Each row is a point on a tangle of strands that fork, close into loops and nearly touch. The rows are in no order.
Two points are linked if the straight distance between their rows is under 115.
k_142: [ 15  54  38  24  47 -14 -18  16 -19  47  32   9  -7 -18 -14 -83  24  17
 -46  14]
k_203: [ 50  -7  54 -13  -8  50  38  -5 -43  17  11  21 -54  24 -10  -5  33 -18
  44  31]
k_32: [-42  39 -32 -24  -3   6  44 -53  19  49  16  38 -34 -55  49  34   2 -24
 -26  40]
k_701: [ 47 -12  34  -1  42 -34  19 -26 -18  17  39  18 -24 -38  79 -15  26  40
   8  17]
k_869: [ 33 -18  -1  48  81  14  46  -7 -24   9  55 -19 -36 -34  -3  14  27  -2
 -15  42]
k_832: [-16  19  15   4  25 -10 -30 -16  11 -22  31   9  36   6  49  32 -26 -43
 -30 -26]
k_793: [-30 -21 -74  36 -24 -31 -40  31  34 -15   7 -39 -11   9 -17  49 -53  29
 -31 -17]
k_173: [ 67 -37  20  41  41  -3 -14  -3 -36 -57 -39  -3  -1 -19  60 -11   8   8
  60  -2]
k_452: [ 23 -50 -24  30 -53   6 -37  56 -11 -83 -42 -24  26  44 -31  10 -28  26
  42 -36]
k_930: [-25   2 -54  24 -62   4 -15  15 -24  32  -1  -4 -55  19 -59   5 -11  -5
   4  46]
k_155: [ 57  -8 -21  37  87 -25  29  11 -12 -41  55   9 -49 -18  40  10  12 -14
  -3   7]
k_707: [ -4  26  26   1  41 -33 -54  -9  -3  20  18   4  26   0  12 -44  22   9
 -42   2]
k_47: [-53 -30 -63 -19 -29 -42   3 -16 -11  27 -57 -13 -35 -26  27  44  -3  16
  12  20]
k_282: [  1 -52  72   1 -48 -30 -42   6 -53 -48 -36  -6  39 -11  64  -9   5 -20
  18 -37]
k_300: [-34  39 -65 -15   6 -19  -2 -41  17  53  -2  40 -20 -51  45  -6   9  13
  11  24]
k_939: [-56   0 -85  27  32 -27 -10  19  10 -18 -21 -37  -4  -1  -1  40 -21 -13
 -22  -9]
k_68: [-10 -19 -68 -53 -36 -14  10  -1  35   4  -1 -30  18   8  -4   2  -4  -3
  51 -44]
k_14: [ 15  40  61 -37  34  18  27  22  41  25  -9  14  31  19 -38 -40  21 -12
 -28 -78]
k_274: [  0  16 -85   2 -35  38  19  37  33  33  19  -9  -1  11 -76 -23 -16  40
  33   7]
k_740: [-30  41  33 -10  43 -13 -25   5  27  11  37 -24  21   8 -36 -51  -5 -41
 -56 -13]
k_401: [  7  18  21  -5  -4  42  12   9  46  37  11   4  35  22 -52 -34  -4  38
 -10   3]
k_679: [  9  16  57 -34 -33  42   8 -17 -18  41  35  23 -42  27 -26 -12  17 -60
  -1  35]
k_958: [ 26  -6  17  45 -40  39 -38  66  -7 -72 -32   4  57  44 -33  -8 -16  34
   7 -69]
k_877: [-18  35  29  20   9  59 -18  -4  56  13  23  28  23  40 -25  -6 -42  -1
 -20   3]
k_293: [  3 -39 -38  19   3 -21 -28  16 -44 -58 -70 -36   0 -13  22  13   2 -30
  57  -3]
k_952: [ 44 -43  55 -29  57 -27  22  -8  -9 -36  46 -24  35 -11  33  -2  21  -7
  -4 -13]
k_55: [ 61 -11  60 -13  43  -2  17  14 -28 -13   9  -3   7  17  -3 -24  51   0
 -10 -12]
k_633: [-28 -14  -4  15 -20  22  31 -30 -68  56  26 -20 -43 -40 -31   6   9  12
   1  76]
k_476: [-49   5 -39  44 -25 -42 -19   3  58  11  31 -35 -18  16 -47  18 -57  20
 -49  26]
k_79: [ -8 -13 -20   4 -26  -1 -15   9  49   2   2 -10  44  35 -27   5 -24  48
  -7 -15]
k_248: [  4   0   4 -12  57 -69   6 -37 -19  11  22  14 -11 -48  75  30  26   6
 -38  25]
k_910: [ 22  27 105  -5  64  35  42  14  42  26  26   8  22  -5 -40 -37   1   4
 -32 -32]
k_594: [-78  40 -43  22 -18 -26  -5 -10  26 -12 -33  18 -56 -30   8  67 -31 -18
 -79  57]
k_523: [ 14 -29  -5 -21   7   4  18  -4  31 -25 -14 -23  70  14  -1   5  12  43
  16 -32]
k_212: [-21  57 -52  -7 -27 -37 -38 -23 -28  25 -17  37 -35 -17  29 -18  31  -6
  -8  40]
k_982: [ 21 -24 -42  19 -13  -2 -18  44 -38 -56 -40 -44  11  28 -40   0  16  10
  48  -8]
k_144: [  9  31 -64  13   6  40  36   5   1  46  14  -8   1 -32 -48 -29  26  27
  43  17]
k_338: [-15  35 -30  20  -6   3 -54  -5 -13  -6  -5  33 -26  24   4  15  -2 -22
  -7  23]
k_667: [  0  -9  25 -16 -42 -45 -59 -12 -53 -21 -36   8  17   2  49 -23  19  -5
 -10 -13]
k_539: [-82 -14 -62 -13 -38 -43   8  -1  16  -4 -50  -9 -56 -14  21  68 -33   9
 -64  24]
k_329: [ 31 -45 -25   3 -43  33   2   6   9 -13 -50  11  16  28 -19 -13   7  69
  70 -10]
k_943: [-28   3   6 -35 -54  21  15 -32 -11  32   7  36 -38  11   6  20   0 -35
  24  38]
k_658: [-35 -11  13 -17 -33  -4  19 -16 -24  64  31 -35  -4  -6 -46  -1   8  27
 -17  55]
k_417: [  7 -27   6  -6  28  41   7 -24  14 -12  -2  14  20  14  31  40   5  19
  32  -2]
k_423: [-63  -2 -16 -10  10  32  32 -54  43  51  32  10 -15 -16  -1  51 -25 -26
 -12  52]
k_425: [ 50 -32  36  -2  -7  11 -15  17 -33 -51 -41  -8  30  -2  31 -27   8 -30
  44 -42]
k_605: [ 16 -19  36  -9  54 -37 -11 -32 -12 -36  33  -5  26 -22  71  31   1 -23
 -37 -19]
k_900: [ 19 -31  28 -20  -4 -32   8 -30 -33  21 -10   0  -1 -14  41  -2  40  32
  17  35]
k_363: [  5  12  51  -4 -49  52  20  33  12  53   0   2 -15  41 -91 -41  -8  39
  -1  10]
k_754: [ 58  -6  27  21  43  20  15   7  -6 -73  23  31   8 -17  84  15 -10 -53
  32 -40]
k_16: [  4  21  35 -28 -46  -2 -13  23 -10  51 -17  26 -29  41 -56 -55   4  12
 -15 -10]
k_878: [  15   33    2  -41   10    7   21   39   55  -14  -24   13   55    6
  -47  -63    5   19   -2 -108]
k_796: [ 61 -17 109 -13  40  31  26  40  -4 -54 -19  13  49  12  18 -10  18   4
   3 -87]
k_342: [-71  27 -21  -1  -7 -60 -20 -19   7 -15  -3  -9 -12 -10   7  47 -28 -58
 -75  31]
k_520: [ 18 -19 -51 -22 -23  -6 -14  -9   4  15 -41   1   6   2  22 -23  13  20
  71 -17]
k_481: [ 75  -5  -6   3  78   7  39  19  10 -38  60  31 -12 -23  53  -6   3 -26
  40 -28]
k_965: [-24  23 -68  23 -50  42  -2  -4  21  69  19  20 -31   5 -36  -3 -42  16
  29  37]
k_3: [-39  10 -47   5  27 -52 -24  -3  -8 -20  18 -46  18   3 -15  15   3 -51
 -44   0]
k_990: [-38  24 -19 -41 -58  -5   9 -25 -13  -9 -33  22 -50  15  23  64  -2 -62
   0  36]
k_356: [ 39 -43  -5 -26 -60  17  31  36  16 -31 -53 -21  32  38 -70 -32   8  66
  40 -44]
k_463: [  8 -20  19 -23 -11 -48 -45  15 -19   0 -33  -6  43  -2  30 -52  21  37
  10 -52]
k_727: [ 51 -17  67  -4  50  42  29  25 -11 -74  18   9  26  17  19  14  12 -55
  13 -53]
k_80: [  2  29  -3 -10 -29 -33  -2 -26 -43 -38 -43  25 -33 -27  58  49  17 -67
  -4  29]
k_600: [ -1  11  34 -33  55  -6  38 -28  24  27  83  -5 -15 -13   4  -4  10 -65
 -22   9]
k_269: [-21 -14   7  54  55  44  52 -15 -12  10  57 -51 -17 -34 -51  22 -11  -3
 -10  71]
k_620: [ -1  17 -25   6 -10  40  49  -2 -44  67  36 -13 -27 -65 -39  -4  11   5
  42  37]
k_65: [ 31  -9  19 -11 -24 -13  -9  34  10  -9 -64  -3  35  22 -25 -59  12  71
  13 -58]
k_385: [  4   9  51  28 -23  11 -65  51  -5 -20 -32  28  59  45   5 -29 -18  36
 -11 -73]
k_951: [ 45   3  24   7  33  54   9  -3 -12  -5  14  11  -5  25  -4  -2  28   5
  19  20]
k_882: [ -1  42 -26  30  70 -35  -2 -13   0  18  59 -18 -17 -48  -7 -30  16 -28
 -38  31]
k_809: [-18 -40 -23   6 -95 -18 -27 -11 -22 -46 -68  17 -25  10  31  51 -43  -1
  37  -9]
k_440: [ 20  10 -42 -49 -33 -14  10  41  46  -1 -10  -8  33  25 -50 -43   5   3
  27 -75]
k_889: [-69   6 -13  14  -6   0  -2 -33  68  30  11 -16  -5  -1 -31  43 -61  14
 -38  50]
k_903: [-12  39  58 -10  48  36  25  -6  34  33  56 -25   9  -8 -38 -29   0 -33
 -29  23]
k_933: [ -9  10 -50  31 -73 -16 -56   2   0 -13 -35  33 -27  28  15  35 -40  -4
  11  -6]
k_48: [ 21 -31  78 -17  30  35  18   3  20 -24 -21   5  71  25   8  -6  13  35
   3 -46]
k_817: [-35 -34 -38  17 -30  -3  -1 -13 -36 -59 -88  -4 -24 -24  64  57 -21 -37
  36   5]
k_190: [ 33  57  26  28  70   6  13  -4  10  47  85   3 -28 -56  -6 -70   3  -2
 -22  27]
k_570: [-37 -28 -44  20 -39  -8   0 -25 -50  19 -50  -1 -56 -18   9  33  23  32
   6  61]
k_168: [-36  33  -3 -10  -6  17 -32 -14  55   3  34  22  32  31   5  10 -42 -37
 -38 -33]
k_799: [ -5 -48  41 -21 -23 -15  -5 -24 -22  19   2 -27  18  28  -6  14  16  31
 -17  32]

How many points has the smallest loop of links through each point below? Write none if it is on no loop.
k_79 | 11
k_293 | none
k_799 | none
k_440 | none

A piece is all that can be reached along the links. How many separate loops has the piece of each point below (a circle has one, a figure eight two, a Y none), and how many tips (points with one link)?
k_930 | loops 1, tips 4
k_452 | loops 0, tips 2
k_910 | loops 0, tips 3
